A landscape with many peaks, sampled at points; each row gives a point and its height.
From any point a climber steps to the highest of the 5 points nearest to it. It stops when none of these is higher. Distance is the straight distance between rows; heights are no part of it.
Q156: [ 31 -21  -1   6 -35 -23  13 -45   4  42  50  -1  -2]  h=525
Q231: [ 31  14  14 -14  -4  -7 -27  29  -4 -31 -50   1 -12]  h=315
Q264: [ 24 -12  11   0 -38 -48  -4 -31   6  41  53 -14   1]  h=692
Q883: [-30  10 -45   4  16  29  19  -7  -7 -16   2   0   7]  h=638
Q391: [  7 -10  13 -23  -7   7  16 -51 -19  42  23   9  52]  h=275
Q229: [  5  34 -10 -23  40  11   0  11 -27 -39 -21  25  44]  h=677
Q783: [  1   0  46   6 -22 -40 -45  39  25  -5 -24 -32 -42]  h=190
Q308: [  1   0  32   6 -13  -6 -24  36  18  -8 -36 -21 -39]  h=323
Q963: [ -3  16  -9 -33  25  12   7 -19 -22 -11  -7  21  50]  h=541
Q23: [  3 -11   1 -22   1  15  21 -65 -11  47  30  20  52]  h=82
Q198: [ 24   9  15  -7 -25 -27 -19  -5   3  11  -1 -23 -18]  h=388
Q60: [ 25   1  10  -9 -29 -29  -8 -22  -3  24  22 -20  -2]  h=497
Q612: [ 10  -5 -13 -16   1  10  18 -36   1  19  13  -4  19]  h=529
Q663: [  4 -12  27  21 -31 -18 -14   9  27  15   6 -19 -49]  h=192
Q622: [ 20  -7  12   8 -42 -54 -22 -16  15  28  44 -21 -26]  h=427
Q492: [-19  28 -29  -6  49   7  -3  26 -39 -66  -9  25  21]  h=698
Q646: [-35   7 -26  11  18  35   2  14   4 -19 -18   3 -15]  h=734
Q385: [ 18 -17  22  -9 -25 -17   4 -54 -12  57  45   9  42]  h=325
Q104: [-31  26 -42 -13  39  17   5  13 -41 -46   3   8  24]  h=629
Q345: [-34 -33  -8  38  -4  30  32  -1  32  24  15   3 -31]  h=416
Q941: [ 22 -16  -6  -7 -15   3  25 -58  -5  48  51   1  27]  h=256
Q75: [ 30  26  32 -38  21 -12 -21  16 -30 -26 -38  28  55]  h=336
Q130: [-12 -41  -5  49 -28  18  38 -19  30  31  41   9 -35]  h=670
Q464: [ 37   6  14 -25  -4 -21 -17 -11 -17   6 -13 -13  16]  h=534
Q307: [ 16 -12 -16  10 -22  11  20 -26  12  24  18 -11 -13]  h=322
Q833: [-17  25 -12   9  37  22 -12  43 -10 -50 -41  18  -3]  h=384
Q417: [ 11  12 -12 -17   7  11   3 -13  -5   0 -11  -3  19]  h=668
Q800: [ 25  -2  19 -17 -30 -35 -11 -34 -10  42  30 -15  25]  h=518
Q918: [-42   5  -2  13  30  23  -1  62   5 -34 -44  11 -13]  h=365
Q767: [ -6 -29 -35  38  -8  37  38 -32  23  23  38   8 -21]  h=687
Q749: [  5 -29  12  28 -46 -57  -4 -19  32  29  61  -7 -46]  h=249
Q159: [-35  18 -39 -15  37  20  20  -6 -37 -38  13   8  35]  h=548
Q491: [  3  15 -14  -7  17  18 -10  17  -6 -26 -35   6  -5]  h=567
Q735: [  5   4  57  -2 -12 -30 -44  51  17 -17 -45 -24 -41]  h=187
Q626: [-23  -6  35   7  14  16  -1  67  27 -18 -57  -4 -28]  h=12
Q726: [ 18 -30   2  24 -44 -14  14 -25  24  32  40 -10 -44]  h=326
Q153: [-22  32 -26   1  55  -1  -5  38 -76 -77   9  19  36]  h=685
Q500: [ 34  11  21 -30  -2 -28 -28   5 -20 -11 -28  -7  23]  h=446
Q715: [ -8  13 -32 -23  25  23  16 -27 -16  -3   8  13  39]  h=551
Q925: [-13  -1 -45  -5  12  31  32 -36  -1   7  27   6  14]  h=429
Q549: [ 27   9  18 -17 -19 -24 -27   8   3  -4 -22 -16 -12]  h=405
Q373: [-26 -35  12  34  -5  22  32  24  41  30   4  -5 -35]  h=456
Q50: [-17   1  13  14  26  19 -15  57  12 -30 -58  13 -23]  h=216
Q251: [ 23   9   3 -29  15   5  -4 -16 -18  -1 -15  15  46]  h=568
Q667: [  3 -17  28  21 -36 -59 -30   6  31  14  31 -22 -51]  h=131
Q151: [-29 -14   3  25   5  25   7  22  31   8 -28  -8 -24]  h=590
Q765: [ -4  -6   2  12  -8  16  -7  19  21  -1 -32 -13 -30]  h=492
Q446: [ 16 -18   7  16 -42 -17   3 -14  19  29  27 -16 -34]  h=260
Q962: [ -5  40 -17 -10  50  10  -3  33 -40 -61 -15  23  43]  h=786
Q786: [-14  -9 -12  23  -8  25  11  -4  19  16  -8  -3 -22]  h=490
Q750: [-49  -4  -9  18  28  26   4  43  12 -21 -36   6 -16]  h=554
Q558: [ -3  25 -18 -26  35  14   6   2 -20 -28  -9  23  43]  h=606

For each start below, name the point where the climber stops.
Q941: Q417
Q726: Q767
Q231: Q646
Q667: Q264
Q500: Q417
Q558: Q962
Q385: Q264

Call two points neighbours if one is among the 5 nearest of the other. Go from one point of each pair to the other, from neighbour to neighbour, staying as high as possible. Name the lowest point that can't be avoided.
Q417 and Q646: Q251
Q962 and Q646: Q104
Q646 and Q767: Q786
